Each row is a point on a tangle of strands that fork and nearly touch. The rows are in no order.
In the rows, zero is written as 100.
Two points are linked if the straight distance between their rows is under 51.6. Some points are linked to none.
<1532>: 106  96  100  104  82  114  115  116  112  99  114  130  130  118  80  105  103  79  123  77  106  100  95  141  96  123  99  114  101  71  95  108  111  92  98  98
<633>: 46  68  74  131  113  73  65  88  112  99  111  84  82  87  98  101  83  105  126  106  80  78  99  67  108  91  107  121  86  162  59  107  127  117  93  119
<405>: 103  95  99  96  94  111  106  114  114  98  107  127  120  107  81  96  92  87  117  86  100  93  100  122  101  119  99  117  92  85  97  108  106  92  103  98
<1831>: 67  79  78  108  103  85  85  98  129  96  116  98  111  106  78  87  69  104  145  122  72  80  104  81  112  100  98  118  80  137  64  98  142  105  100  102
<795>: 109  109  107  94  65  111  153  116  68  104  127  104  141  114  95  120  129  80  122  68  104  115  81  143  112  98  118  63  118  66  92  88  127  108  97  80
<1862>: 98  96  119  89  86  111  110  108  87  101  99  115  113  87  97  106  109  79  89  79  100  93  91  114  101  107  111  104  107  98  99  100  93  104  107  87
<1669>: 96  92  91  114  65  113  123  111  79  101  125  136  139  128  98  134  121  77  114  51  107  117  84  168  91  109  117  90  125  54  93  107  129  105  84  93
<844>: 118  108  100  99  103  112  94  113  103  110  87  124  86  88  127  96  105  118  69  98  108  104  106  91  85  105  95  126  104  80  125  100  67  96  108  115
<1879>: 80  76  100  113  92  113  87  96  96  101  97  132  115  103  79  125  103  64  94  59  101  94  86  131  91  127  115  117  109  94  95  114  94  93  91  101
<736>: 74  89  100  88  102  85  107  87  109  99  100  69  135  100  70  78  84  102  153  130  64  82  89  75  114  92  101  79  90  144  55  100  154  117  91  78
<1061>: 122  116  113  72  91  111  128  110  95  102  102  106  113  98  97  89  105  102  99  112  98  109  107  108  108  106  98  92  101  83  108  97  90  96  104  80
<189>: 89  85  109  105  72  111  112  108  77  106  108  106  136  95  87  125  120  56  113  57  101  92  75  139  111  109  124  73  121  88  80  100  119  115  94  81
<1677>: 66  88  100  93  107  77  99  83  106  97  103  68  118  101  79  82  83  111  143  134  64  81  94  62  109  90  107  84  92  154  58  103  152  117  94  82
<819>: 79  96  89  86  99  78  114  94  117  93  106  78  134  115  71  75  76  112  160  145  66  91  96  76  112  94  97  91  83  132  57  96  159  106  92  77
<650>: 107  107  121  80  84  110  135  105  84  97  105  94  126  88  86  101  111  77  107  94  95  97  87  112  112  99  111  77  105  100  98  93  106  108  104  74
<1299>: 148  120  93  93  83  110  109  119  128  110  103  138  119  133  93  96  106  117  128  99  121  113  126  132  94  113  86  97  94  47  115  98  87  79  101  100
<1241>: 99  112  93  79  103  92  122  103  117  93  107  89  128  113  76  71  79  110  144  137  80  102  105  94  117  101  88  94  82  108  75  102  134  96  98  81
<1564>: 109  101  93  95  100  110  100  113  125  98  107  126  112  112  87  86  84  105  122  102  98  91  107  108  103  116  87  121  86  86  94  105  107  87  106  104
<1638>: 87  113  120  93  109  100  101  81  69  80  90  35  70  74  117  99  104  100  61  105  91  91  87  62  99  67  99  70  104  141  117  97  93  119  109  95
<375>: 151  122  97  66  92  103  105  108  116  128  74  108  100  127  123  84  114  128  101  149  118  136  143  101  105  96  89  61  89  53  145  94  64  65  91  86
<347>: 75  95  101  98  115  85  90  89  95  96  102  82  89  81  103  86  95  112  101  110  82  76  93  69  110  92  101  105  92  146  83  110  119  116  104  104
<601>: 102  94  112  109  95  105  87  106  75  105  85  121  82  75  130  117  116  90  40  70  113  100  92  101  74  101  108  132  114  88  122  92  57  109  107  118
<1471>: 116  110  134  82  89  116  121  89  56  78  93  63  86  79  110  105  106  83  61  102  98  109  95  88  85  65  106  63  112  105  130  69  72  95  116  68
<273>: 75  99  92  112  123  76  84  101  97  101  101  76  63  75  120  90  95  124  81  108  99  80  95  68  101  90  99  119  91  138  91  114  103  115  100  122
<1552>: 130  124  70  78  114  78  90  99  145  109  94  102  102  145  98  70  83  145  140  171  104  115  141  86  118  96  69  76  83  75  104  94  116  60  96  85
<18>: 116  110  116  93  99  107  106  104  70  100  90  91  75  67  130  102  113  104  46  93  106  101  98  79  86  86  105  104  108  94  131  85  62  109  115  101
<106>: 91  94  101  115  105  102  78  103  75  103  82  103  76  67  126  109  106  94  47  74  107  89  85  87  89  97  106  128  98  115  109  110  70  115  100  123
<557>: 55  86  82  123  118  65  80  91  107  100  110  75  73  89  107  91  88  123  119  116  85  77  99  62  107  89  106  118  93  161  62  103  129  117  99  116
<871>: 58  79  99  115  110  86  67  78  97  99  94  70  94  75  105  99  97  99  112  93  82  73  87  62  114  88  111  89  94  167  63  116  114  136  97  110
<259>: 138  118  115  78  94  112  118  105  87  110  88  105  91  92  122  95  110  115  72  121  108  125  119  95  95  92  99  92  105  75  137  84  62  92  106  83
<985>: 105  103  121  87  75  111  142  102  72  101  112  77  139  91  84  111  121  62  122  82  94  99  75  123  118  91  117  52  116  93  87  89  121  115  101  68
<420>: 138  130  77  86  97  94  111  108  139  99  103  110  127  141  78  70  83  124  155  142  99  112  130  109  121  104  73  86  76  69  94  99  118  75  103  90
<111>: 106  104  103  94  81  111  139  118  96  102  117  107  144  111  80  96  110  78  137  81  99  103  90  135  115  113  104  87  102  80  86  107  123  99  98  87
<242>: 101  98  110  103  100  106  92  106  81  102  87  111  84  76  124  104  110  98  59  83  107  94  93  92  89  103  104  124  103  100  118  100  70  107  107  112
<1287>: 116  111  117  76  82  110  135  110  85  99  106  99  121  95  90  99  111  87  101  100  97  104  101  114  110  99  105  86  105  85  105  94  96  98  104  75
<1505>: 114  108  125  89  61  101  132  105  54  102  125  110  114  95  110  134  122  73  76  54  101  118  94  145  81  83  135  59  135  67  96  56  105  111  105  78
<778>: 98  83  108  118  90  108  85  94  94  107  89  147  94  102  110  132  112  83  54  62  114  114  90  124  63  119  106  140  123  69  123  102  63  88  94  116
<193>: 116  115  99  95  78  110  154  120  94  100  122  101  147  126  81  93  112  90  149  91  103  112  94  135  118  113  98  82  100  67  88  106  125  94  99  86
<1619>: 86  79  99  104  92  111  96  105  102  103  100  116  126  99  73  106  98  68  121  73  94  85  86  125  107  122  110  105  97  102  84  113  115  100  95  94
<21>: 122  112  123  84  89  110  117  104  75  100  94  101  89  77  118  103  113  100  62  97  102  108  102  94  90  90  107  99  112  88  127  83  69  100  115  89
<1149>: 85  89  99  94  104  100  102  104  110  97  103  104  119  95  84  88  90  90  121  97  82  79  93  97  111  110  100  109  87  118  79  109  118  104  103  94
<457>: 83  107  116  94  106  97  96  82  76  87  89  50  82  68  114  99  106  99  71  97  90  82  86  61  104  74  102  75  99  147  108  105  97  126  111  99
<337>: 132  115  109  88  67  106  137  122  93  109  118  132  122  119  103  115  121  107  105  83  116  129  115  145  88  110  108  84  117  46  116  84  88  97  96  87
<1028>: 104  123  105  92  134  80  102  94  87  100  92  35  44  83  137  83  101  140  60  147  120  115  113  62  94  78  91  94  109  109  125  103  93  107  94  109
<750>: 119  87  88  126  106  118  68  86  134  101  92  157  85  129  83  120  91  90  91  80  116  114  101  118  63  119  84  149  102  64  131  106  77  76  98  134
<10>: 84  77  105  107  85  114  104  102  89  108  104  100  142  93  77  122  114  52  128  61  97  87  74  134  114  118  123  75  117  99  72  110  124  116  91  84
<1240>: 112  123  109  87  128  95  103  91  77  92  89  37  52  85  139  87  104  130  55  144  118  118  115  65  94  71  93  89  109  102  134  97  84  105  99  99
<747>: 113  121  104  66  118  92  106  96  107  99  91  75  96  125  114  68  93  134  110  171  106  126  131  87  120  90  81  80  92  89  111  99  105  81  89  70
<1042>: 77  96  105  114  104  95  75  89  76  95  86  67  74  60  119  111  108  90  62  71  98  75  80  70  103  81  109  91  97  150  96  113  84  134  104  114
<137>: 130  112  130  80  72  105  135  108  69  101  109  107  102  89  108  117  119  89  70  89  107  123  111  123  84  89  117  78  123  67  121  63  71  97  111  77
<217>: 87  85  92  115  70  116  117  105  77  103  116  129  139  120  91  133  122  63  109  49  106  108  77  162  96  114  123  87  127  63  88  108  130  103  82  88
<833>: 102  109  137  86  86  117  115  82  61  73  91  55  91  75  106  115  105  75  70  86  92  98  85  89  88  63  112  48  114  115  123  67  74  100  120  69
<556>: 80  78  91  118  111  108  75  98  111  99  98  125  95  101  90  100  85  88  95  84  93  87  91  103  97  118  99  136  86  111  97  114  94  93  99  120
<935>: 76  68  94  119  90  113  87  93  93  108  101  113  135  100  67  128  109  48  118  55  97  91  74  137  107  125  122  88  118  101  74  120  118  107  85  90
<970>: 66  108  102  112  122  47  104  87  106  96  111  46  63  99  110  88  93  146  110  148  101  92  108  54  98  85  95  109  109  153  76  102  131  107  94  106
<891>: 80  79  91  128  112  100  69  100  87  102  84  115  71  80  115  112  99  87  56  74  106  94  83  93  89  106  104  139  92  115  105  120  73  105  92  131
<877>: 113  109  86  94  107  104  94  110  135  98  107  120  105  116  87  80  79  117  129  118  94  94  117  97  109  109  83  118  80  88  95  98  112  86  108  106
<1425>: 73  103  114  99  111  87  91  78  85  87  93  45  81  76  112  98  106  107  84  102  86  77  88  56  105  79  105  79  97  160  92  110  112  130  106  101
<974>: 164  134  78  96  84  101  109  114  139  113  104  131  131  153  77  83  103  120  159  115  121  115  140  124  112  106  73  80  76  43  112  97  105  70  103  102
<1187>: 82  92  124  107  92  109  82  80  77  90  82  63  98  62  106  119  110  73  78  69  91  70  76  75  109  81  117  61  109  145  95  99  84  134  117  94
<1218>: 89  98  122  106  90  110  87  90  65  91  84  76  86  58  115  119  115  76  55  64  100  79  83  80  95  82  116  85  109  128  109  91  70  122  118  97
<1081>: 135  111  136  84  82  112  131  95  53  90  102  86  90  86  116  111  111  89  58  97  108  129  115  109  73  73  115  65  123  69  132  50  59  88  113  69
<960>: 78  94  82  117  126  78  77  107  106  105  103  88  56  81  123  91  89  129  86  106  101  85  97  74  99  95  95  130  88  127  90  109  102  108  98  135
<861>: 138  117  69  99  123  102  69  113  138  124  83  128  69  110  130  79  103  147  100  124  120  104  129  81  92  100  79  109  99  75  128  95  84  72  106  134
<1346>: 91  106  73  119  135  65  81  113  127  111  107  84  43  90  126  88  85  147  98  123  118  95  110  71  93  93  87  133  100  116  93  99  103  96  99  143
<697>: 92  89  103  108  68  113  119  108  77  104  117  116  138  105  90  132  121  62  111  52  103  101  77  151  104  111  123  78  124  77  83  101  126  113  91  85
<672>: 89  96  104  98  108  102  91  101  90  100  94  101  92  81  111  93  97  102  83  93  95  82  89  84  105  99  101  115  92  122  100  109  92  109  108  107
<76>: 122  117  97  85  113  102  97  110  108  109  89  108  81  94  124  80  101  132  85  125  102  107  114  81  103  101  88  109  99  85  121  100  81  90  107  106
<49>: 89  84  73  128  122  102  63  102  133  99  104  123  71  113  103  98  75  111  94  100  100  95  103  92  94  108  84  149  82  105  102  105  99  89  98  143
<99>: 76  66  88  116  101  113  83  95  110  101  102  114  129  104  65  113  89  57  125  73  87  87  84  125  106  127  112  110  95  111  76  118  116  100  90  101
<341>: 114  118  106  80  114  98  109  102  97  100  93  89  83  91  117  81  100  125  82  132  97  106  109  79  108  91  91  99  97  102  115  102  89  96  105  93
<95>: 44  71  65  134  111  68  67  93  126  99  119  91  71  103  97  100  74  114  130  117  83  82  104  69  105  95  101  134  86  156  64  96  129  109  95  127
<1787>: 112  105  113  94  63  105  128  116  77  105  122  129  121  108  106  127  124  83  87  60  111  119  99  153  83  103  118  90  129  59  103  82  102  105  96  85
<1186>: 77  99  111  85  110  87  101  83  96  92  98  70  101  89  97  81  92  112  109  121  77  82  93  68  115  90  100  89  93  146  80  107  125  113  103  91
<918>: 147  121  103  81  91  110  109  114  118  118  86  130  103  111  115  91  113  125  96  117  113  119  130  107  93  106  92  90  100  56  131  93  66  77  105  93
<876>: 125  120  112  56  108  101  106  107  97  98  86  64  112  135  120  71  94  119  115  175  120  137  143  106  122  84  84  64  81  74  121  94  97  85  82  52
<785>: 84  82  102  106  102  111  86  106  101  99  94  121  104  91  98  103  95  85  90  79  97  86  93  104  100  115  102  125  94  106  98  112  90  99  99  107
<1114>: 106  82  81  132  110  114  70  81  137  96  100  151  86  133  70  123  84  78  98  76  104  111  97  119  75  123  89  146  94  75  123  112  91  79  98  133
<1072>: 140  115  132  80  77  100  134  103  63  103  107  104  93  87  119  114  118  97  60  95  108  137  122  118  69  85  119  71  123  57  131  47  55  91  110  75
<1013>: 115  107  101  102  61  106  130  119  84  104  128  141  131  128  107  128  124  98  101  60  114  127  104  166  79  105  113  90  126  42  105  86  107  101  92  93
<1563>: 100  101  107  97  104  105  95  107  89  100  92  103  87  79  116  96  104  105  71  94  100  88  92  84  99  100  99  117  95  108  111  106  81  108  108  106
<1694>: 92  106  86  85  99  87  122  101  123  93  110  86  137  118  68  73  75  110  160  138  75  96  103  90  116  99  88  94  80  112  63  98  150  96  97  83
<1351>: 109  112  82  91  112  92  96  106  137  97  109  111  98  116  95  75  78  132  126  135  92  94  119  86  112  105  81  109  85  98  93  97  117  84  108  101
<252>: 100  106  134  92  85  114  109  84  66  84  88  68  96  67  103  115  108  72  71  80  92  87  79  84  96  74  114  60  116  121  112  75  80  114  121  77
<649>: 76  82  67  129  126  86  62  103  126  101  110  109  62  105  109  97  74  117  95  107  102  90  100  82  97  104  88  143  83  121  89  105  105  95  98  144
<743>: 51  87  93  116  111  61  91  83  106  95  108  67  85  93  97  90  89  128  130  130  77  78  99  53  106  88  106  103  96  164  60  102  141  114  95  103
<1874>: 70  84  58  129  113  75  67  102  149  93  123  104  68  117  96  97  67  129  127  130  102  89  113  71  108  96  84  142  87  124  85  83  125  95  104  139
<1684>: 121  104  114  92  81  112  113  115  94  106  99  137  105  95  115  110  117  97  76  81  111  107  108  121  79  110  107  113  115  65  119  88  74  96  104  92
<540>: 76  93  123  100  98  106  82  74  82  88  84  50  102  64  102  111  105  80  89  81  79  74  78  63  111  80  113  55  101  153  90  105  93  138  112  90
<492>: 105  96  117  95  68  110  121  113  77  105  112  124  117  99  100  124  122  74  81  64  107  106  93  140  87  108  122  95  125  72  101  84  96  104  98  85
<1868>: 92  102  120  73  99  101  121  85  92  92  97  59  132  97  78  84  98  86  125  125  77  92  87  83  116  86  99  66  95  129  80  103  128  114  98  70
<1033>: 123  124  100  83  81  106  160  114  90  100  116  88  147  130  81  86  111  98  148  112  105  126  105  130  125  108  94  72  94  67  95  102  117  91  94  78
<552>: 102  124  95  102  137  66  99  100  101  109  95  47  41  82  135  83  100  149  71  140  123  106  110  63  92  84  90  106  110  112  110  107  92  107  94  124
<1758>: 62  66  98  120  108  96  62  78  95  100  86  86  109  73  91  104  95  80  114  82  81  73  85  76  116  101  115  88  92  158  65  119  107  130  95  104
<1655>: 99  93  116  96  77  112  111  109  88  102  105  123  116  95  95  115  113  74  89  69  107  96  92  129  94  112  115  106  117  83  99  97  94  103  102  87
<412>: 116  113  102  98  66  109  164  121  64  101  135  110  145  126  101  117  129  93  123  74  106  129  94  153  112  97  114  64  116  55  99  85  122  105  96  84
<1577>: 59  71  82  133  122  86  58  88  95  101  93  94  78  80  106  107  90  91  88  82  90  84  88  81  104  99  107  120  84  155  73  121  98  116  85  131
<643>: 78  101  99  114  112  86  77  95  80  99  90  61  60  58  125  102  107  103  60  84  103  77  86  68  96  81  102  100  98  146  94  117  90  130  100  124
<427>: 115  122  109  91  119  101  104  96  74  93  89  48  53  76  139  90  108  122  45  128  112  112  105  69  90  73  94  90  108  104  135  96  74  107  106  104
<1205>: 97  89  94  113  79  115  111  111  107  97  115  130  129  124  78  118  105  73  122  65  107  104  91  151  91  122  104  113  108  64  96  113  117  91  92  98
<503>: 82  94  101  98  111  94  86  98  96  98  99  96  93  82  105  88  93  108  97  99  84  79  94  79  108  100  99  114  89  131  89  111  107  109  106  107
<1451>: 82  89  107  90  101  101  103  96  104  101  99  90  129  88  78  90  92  82  128  102  79  80  86  94  115  103  106  91  92  129  74  105  123  112  101  86
<1318>: 105  101  93  110  62  106  127  110  79  100  129  147  136  136  106  135  124  91  104  54  112  129  96  173  80  104  111  92  128  43  100  95  122  103  85  96
<1565>: 111  107  74  117  131  89  71  121  123  119  88  104  43  84  140  87  97  142  73  110  125  99  105  78  83  96  88  132  99  94  111  104  83  97  97  152
<1651>: 123  121  110  69  102  105  121  107  101  99  96  95  107  107  100  82  99  115  101  135  99  117  114  96  112  98  92  88  96  84  115  99  89  88  99  76
<1267>: 103  86  80  119  99  117  84  99  140  91  116  132  114  133  56  105  74  75  131  89  100  98  102  127  94  123  87  132  78  78  97  108  122  87  100  115
<1507>: 75  85  91  104  109  97  83  99  109  98  104  107  102  94  95  88  82  102  112  102  82  79  97  86  108  106  99  120  84  130  78  108  116  103  102  110
<1776>: 112  96  96  110  107  111  80  111  108  107  87  139  84  99  119  101  101  109  71  85  113  99  100  101  79  111  92  140  99  80  122  105  68  90  99  125
<1253>: 156  126  83  93  87  108  106  115  136  114  103  135  124  141  84  85  100  120  145  111  116  112  134  123  102  109  80  90  83  48  112  101  99  74  106  99
<993>: 104  90  90  122  84  114  102  105  117  93  115  144  119  135  72  123  102  74  121  63  110  111  98  157  82  122  97  122  107  53  106  114  112  86  89  105
<548>: 91  120  87  105  140  51  99  98  120  110  102  59  49  99  126  82  93  160  102  158  122  105  118  59  102  93  84  114  110  115  96  94  108  89  99  118
<1628>: 99  112  108  78  111  97  110  95  96  97  100  84  94  92  103  76  95  119  94  129  88  99  103  78  112  92  92  98  94  117  103  102  107  100  103  88
<560>: 97  107  76  115  135  77  78  116  119  114  98  92  44  82  133  88  91  146  82  118  119  94  106  73  93  95  89  133  98  107  102  105  93  99  98  144
<1816>: 103  112  112  74  104  103  120  98  95  95  101  89  110  94  92  82  96  105  104  120  85  97  98  89  112  98  98  93  95  112  97  102  108  101  105  80
<236>: 85  105  71  116  132  64  84  107  132  105  110  87  58  101  116  87  81  153  113  138  106  91  112  64  104  97  86  127  97  120  89  92  117  93  103  128
<285>: 68  65  102  121  105  109  67  84  85  101  83  111  106  81  87  119  104  60  83  60  95  85  81  103  105  114  114  110  104  131  86  119  87  111  94  109
<963>: 71  85  76  126  125  81  70  107  117  103  108  99  64  91  112  93  80  120  93  101  99  84  99  79  99  100  95  139  86  131  86  110  106  104  95  135
<1835>: 93  101  116  78  98  99  120  92  95  99  96  76  131  92  80  86  97  85  124  111  77  87  85  91  115  97  103  76  93  124  78  105  125  112  100  76
<87>: 118  118  73  92  116  84  89  104  147  101  106  113  93  126  96  74  79  141  134  148  97  100  129  77  113  101  74  103  87  90  97  90  116  77  108  102
<847>: 88  95  127  104  85  110  89  83  69  86  83  71  96  59  107  125  113  66  68  63  94  78  76  84  102  83  119  64  114  129  107  86  76  126  121  87
<500>: 83  114  81  116  137  41  99  101  126  106  107  60  51  103  115  89  89  162  114  160  119  100  118  55  97  91  86  120  108  124  88  88  114  89  99  122
<1015>: 105  115  124  78  107  107  113  87  73  85  93  59  85  85  115  93  104  105  67  123  95  105  100  75  103  74  97  82  102  117  124  91  89  106  107  82
<84>: 121  96  101  113  97  119  82  106  125  106  89  156  97  117  106  112  106  102  88  83  122  112  110  122  64  117  89  135  110  57  129  102  69  79  98  119
<1501>: 132  114  126  78  88  113  126  102  72  98  95  95  92  86  118  101  113  104  65  111  107  121  114  99  93  85  105  85  111  79  131  74  63  95  109  77
<63>: 120  96  104  103  95  114  89  112  115  108  90  146  96  107  112  107  106  105  80  82  118  107  107  117  73  117  96  131  110  64  123  97  68  86  102  112
<779>: 106  113  103  73  104  95  122  101  108  95  104  88  123  108  85  74  89  109  123  132  85  105  102  96  118  100  93  92  86  103  85  103  120  95  101  77
<1821>: 98  83  72  132  120  109  57  96  135  99  96  136  69  122  97  105  78  101  87  93  106  101  98  96  83  111  81  150  85  93  115  106  88  84  97  148
<772>: 99  118  87  101  139  64  96  102  111  112  98  65  47  89  131  82  97  153  88  144  116  103  113  62  97  93  86  111  105  112  103  101  105  96  101  122
<1284>: 128  124  104  74  86  105  159  112  89  96  109  84  143  129  86  83  109  100  135  129  109  134  110  130  127  101  92  67  89  67  102  99  106  88  91  73
<1011>: 153  124  98  86  82  111  109  119  125  118  94  138  113  124  104  94  112  122  117  106  119  117  131  121  91  110  90  92  98  46  126  94  73  77  100  96
<58>: 65  92  108  113  109  86  73  76  88  95  90  58  86  67  109  101  105  100  93  87  86  74  86  59  110  79  108  81  95  166  77  117  109  136  105  108
<1510>: 79  108  100  108  118  79  86  95  85  98  97  60  60  67  122  92  102  115  71  98  99  82  92  64  98  81  100  105  97  142  95  113  100  124  103  121
<461>: 124  115  131  78  87  116  126  94  62  85  97  74  92  83  108  102  108  88  65  106  100  113  104  94  91  75  109  71  113  93  128  73  72  96  111  70
<1730>: 111  108  118  88  72  114  150  110  69  100  118  89  137  101  88  112  127  73  115  79  100  112  81  134  113  94  118  60  115  79  91  87  116  110  98  72
<1858>: 118  95  92  121  90  117  90  98  129  91  109  151  107  141  68  122  97  81  119  72  119  112  102  149  75  120  92  127  105  46  114  112  104  81  93  114
<1228>: 116  116  112  88  110  102  105  99  74  96  90  74  68  74  131  94  107  115  52  114  103  106  101  72  95  79  98  98  106  104  130  93  70  107  110  98
<361>: 82  99  127  77  100  100  107  77  90  89  92  50  119  88  84  91  100  86  114  118  75  85  84  73  115  82  104  61  97  144  82  101  126  123  101  73
<1124>: 71  67  95  123  108  105  70  88  93  100  87  120  98  89  86  117  97  68  84  67  94  89  83  105  101  120  111  123  95  123  89  122  86  101  92  115
<927>: 71  66  86  134  111  107  67  79  100  101  88  127  93  99  78  128  90  67  82  64  90  98  84  110  93  127  106  130  96  114  99  122  84  91  90  122
<1069>: 61  61  75  122  110  99  69  88  120  102  106  108  113  102  75  100  70  80  129  92  77  80  96  94  107  113  103  120  80  139  69  111  122  104  95  116
<827>: 112  94  87  119  116  112  70  111  117  108  82  135  72  99  124  99  98  115  72  90  118  105  100  94  78  109  87  145  97  80  124  107  70  89  99  140
<603>: 105  103  126  80  80  112  134  99  76  96  104  76  132  86  81  103  112  68  112  90  90  96  77  112  118  90  112  61  108  102  92  91  108  112  104  71
<248>: 77  98  131  92  100  105  92  69  85  83  83  39  101  75  102  107  104  85  94  100  78  79  79  62  109  74  107  49  103  155  93  101  106  135  112  83
<254>: 93  84  105  112  86  112  92  101  102  102  101  142  109  109  89  122  106  72  84  63  110  104  91  139  80  123  109  124  117  74  108  108  88  89  95  101
<68>: 62  67  80  136  121  94  59  89  97  100  92  105  78  86  101  110  90  84  82  75  93  88  87  90  102  108  105  130  82  142  82  122  90  108  88  132
<1615>: 140  112  92  101  87  113  103  117  131  104  108  145  119  133  86  97  99  106  128  90  119  108  118  133  88  114  86  111  96  50  113  104  95  81  101  104
<1067>: 132  120  114  71  81  107  163  112  73  94  113  77  136  130  95  91  113  96  125  126  116  143  114  135  122  90  100  57  97  61  112  83  95  89  91  66
<1633>: 91  106  119  95  100  105  97  88  70  90  88  69  85  64  112  106  110  88  61  86  94  81  85  73  99  79  107  80  106  133  112  96  81  122  115  94
<1746>: 73  76  81  133  122  95  61  97  95  103  87  111  63  84  111  111  89  92  66  75  99  93  84  89  93  110  101  140  83  126  96  124  81  107  87  144
<931>: 87  85  111  102  94  110  92  104  89  100  94  116  108  86  98  108  106  79  84  74  97  85  87  106  100  112  110  115  102  109  99  106  89  106  102  97
<1891>: 71  75  110  113  103  102  70  86  86  97  87  96  104  71  99  111  103  73  89  70  93  76  83  90  112  104  116  99  98  141  84  113  92  125  101  105
<523>: 100  88  113  117  93  105  81  101  82  107  83  136  87  86  123  125  113  85  45  66  117  106  93  113  66  112  110  137  120  79  121  97  58  98  101  117
<141>: 61  86  90  105  110  69  95  88  110  95  109  74  101  102  89  86  83  122  138  137  67  80  98  60  110  91  104  100  94  155  61  98  147  112  96  93
<640>: 111  122  91  69  107  88  120  101  119  91  101  83  124  131  84  65  81  125  140  162  92  117  121  94  124  99  81  83  80  92  84  100  127  85  91  73
<1579>: 95  95  128  93  78  110  105  95  73  96  96  94  110  71  98  118  117  64  79  68  97  80  81  106  102  95  123  75  115  108  100  88  90  119  112  80
<1779>: 107  85  71  131  118  116  59  82  145  99  100  147  73  134  77  117  79  88  96  89  105  109  101  102  78  114  79  150  86  83  122  107  92  79  99  146
<1739>: 125  121  63  88  118  82  81  101  150  109  99  111  88  134  99  73  83  150  135  155  103  103  138  78  114  96  72  93  91  82  106  88  116  64  106  100
<495>: 68  66  106  117  107  105  64  79  92  104  86  94  116  71  89  110  98  68  107  72  88  74  80  89  116  109  115  89  96  147  70  119  99  125  97  102
<1599>: 57  77  63  131  115  71  68  100  137  98  122  98  67  108  99  99  72  123  125  119  94  86  108  72  105  96  91  143  85  139  74  91  127  103  100  133
<867>: 93  80  104  118  95  111  85  95  102  100  94  141  98  106  96  124  103  78  73  64  106  101  88  128  75  122  106  135  113  79  112  109  80  87  94  111
<465>: 123  122  107  63  107  103  119  101  103  97  93  85  107  116  103  74  97  125  109  153  103  127  122  95  120  94  85  81  89  86  112  101  95  84  93  70
<1324>: 153  133  73  92  90  96  115  111  138  104  108  116  132  155  74  75  91  119  166  126  113  115  136  116  121  107  71  81  71  53  99  98  116  74  105  97
<1379>: 96  119  115  92  109  104  104  87  64  78  90  36  62  73  126  97  103  104  52  110  97  97  92  64  91  64  95  75  106  130  129  93  84  114  107  96
<605>: 77  68  78  137  112  108  69  73  115  99  92  135  94  115  63  134  88  63  90  64  86  104  87  118  89  134  104  134  96  105  104  123  91  83  92  126
<914>: 123  124  82  71  118  81  93  97  131  109  89  90  95  140  111  68  91  145  128  177  110  120  141  86  120  95  74  73  87  79  108  98  107  63  90  78
<1290>: 128  120  111  87  66  104  162  119  67  104  129  108  131  121  99  115  126  96  113  82  108  134  103  150  103  99  114  61  116  54  104  77  105  100  97  76
<1586>: 75  100  129  82  103  98  98  68  89  83  87  39  109  89  93  93  99  92  105  121  76  86  84  62  109  76  101  53  100  152  87  102  124  128  101  79
<1827>: 121  112  90  98  89  112  122  118  122  97  115  124  134  127  75  89  92  96  144  92  107  101  111  132  106  118  89  108  88  63  91  107  116  85  102  97
<75>: 112  118  94  69  122  80  100  95  121  99  90  75  100  139  112  69  88  139  123  184  109  126  138  87  123  94  78  74  88  84  105  96  113  75  86  67
<153>: 76  68  97  121  91  114  85  89  91  104  97  123  125  101  69  134  106  52  104  53  99  95  77  138  100  128  125  99  118  95  84  118  110  100  85  96
<1289>: 89  77  77  136  105  112  74  77  128  92  100  141  89  129  60  126  83  69  99  71  90  106  92  121  79  129  93  142  92  88  115  118  94  79  97  129
<1190>: 94  92  100  97  88  111  115  114  103  104  110  110  140  103  73  100  99  72  134  80  94  87  88  128  110  119  105  99  97  92  79  111  123  100  99  90
<1430>: 72  58  97  119  101  110  75  87  101  108  92  107  135  90  66  120  96  52  126  64  90  84  79  121  113  126  121  87  107  120  67  119  114  111  84  96
<1775>: 130  115  123  81  72  108  142  112  72  104  116  111  113  99  105  113  120  91  85  88  110  125  107  134  93  97  118  76  119  63  111  71  83  99  104  74
<618>: 139  120  107  79  96  108  109  109  106  115  85  117  94  101  121  87  112  127  86  124  107  122  122  98  98  103  92  94  101  67  131  91  66  81  104  92
<1573>: 123  125  89  76  102  96  125  106  122  96  101  95  130  131  83  70  85  120  144  144  94  117  121  102  123  103  79  89  78  80  88  103  118  83  99  80
<1264>: 119  112  96  93  117  106  95  112  101  113  89  106  71  85  133  86  106  130  70  115  109  104  106  80  94  98  91  119  102  92  123  103  73  98  108  117
<83>: 127  105  96  109  86  115  97  112  130  99  107  150  115  130  83  107  101  95  121  79  121  110  112  141  79  117  91  124  100  48  115  104  94  82  98  108
<1557>: 123  94  89  118  106  119  70  101  134  104  90  154  89  124  99  108  98  101  92  86  120  108  108  114  69  115  84  140  99  62  128  103  75  76  98  131
<656>: 132  119  116  78  72  109  154  118  72  103  117  103  122  111  98  111  121  96  99  96  111  133  108  139  101  96  113  67  114  57  111  76  90  97  99  73
<1214>: 117  107  79  112  125  104  75  119  119  116  83  122  62  92  136  91  101  134  73  105  119  101  107  83  84  103  87  135  101  86  120  103  76  93  99  143

Follow the links from the first point to the second, and from the first to the third. Name the last point that the two ways share.
<49>, <1557>, <605> => <1114>
<1324>, <1858>, <21> => <1299>
<83>, <420>, <252> => <1299>
<1190>, <106>, <1787> => <935>
<217>, <1033>, <254> => <935>
<918>, <1425>, <548> => <1501>

A fork is a point with three links. Follow the links from the first point to the second and name the forks in between, in order.
<1028>, <1615> => <1501> <1299>
<1633>, <1240> => <847> <1501>
<523>, <1746> => <242>
<1557>, <1214> => <1776>
<189>, <1190> => <935>
<844>, <1124> => <1776> <1114>
<750>, <1510> => <1114>

A fork is a point with three links, a tip a point with one. Leave the first point through the second and follow the links. Name the first fork or tip that comes.
<1868>, <1835> => <503>
<640>, <1573> => <1299>
<492>, <1787> => <935>
<960>, <963> => <1114>
<1821>, <49> => <1042>
<1669>, <1318> => <556>
<236>, <1346> => <1776>
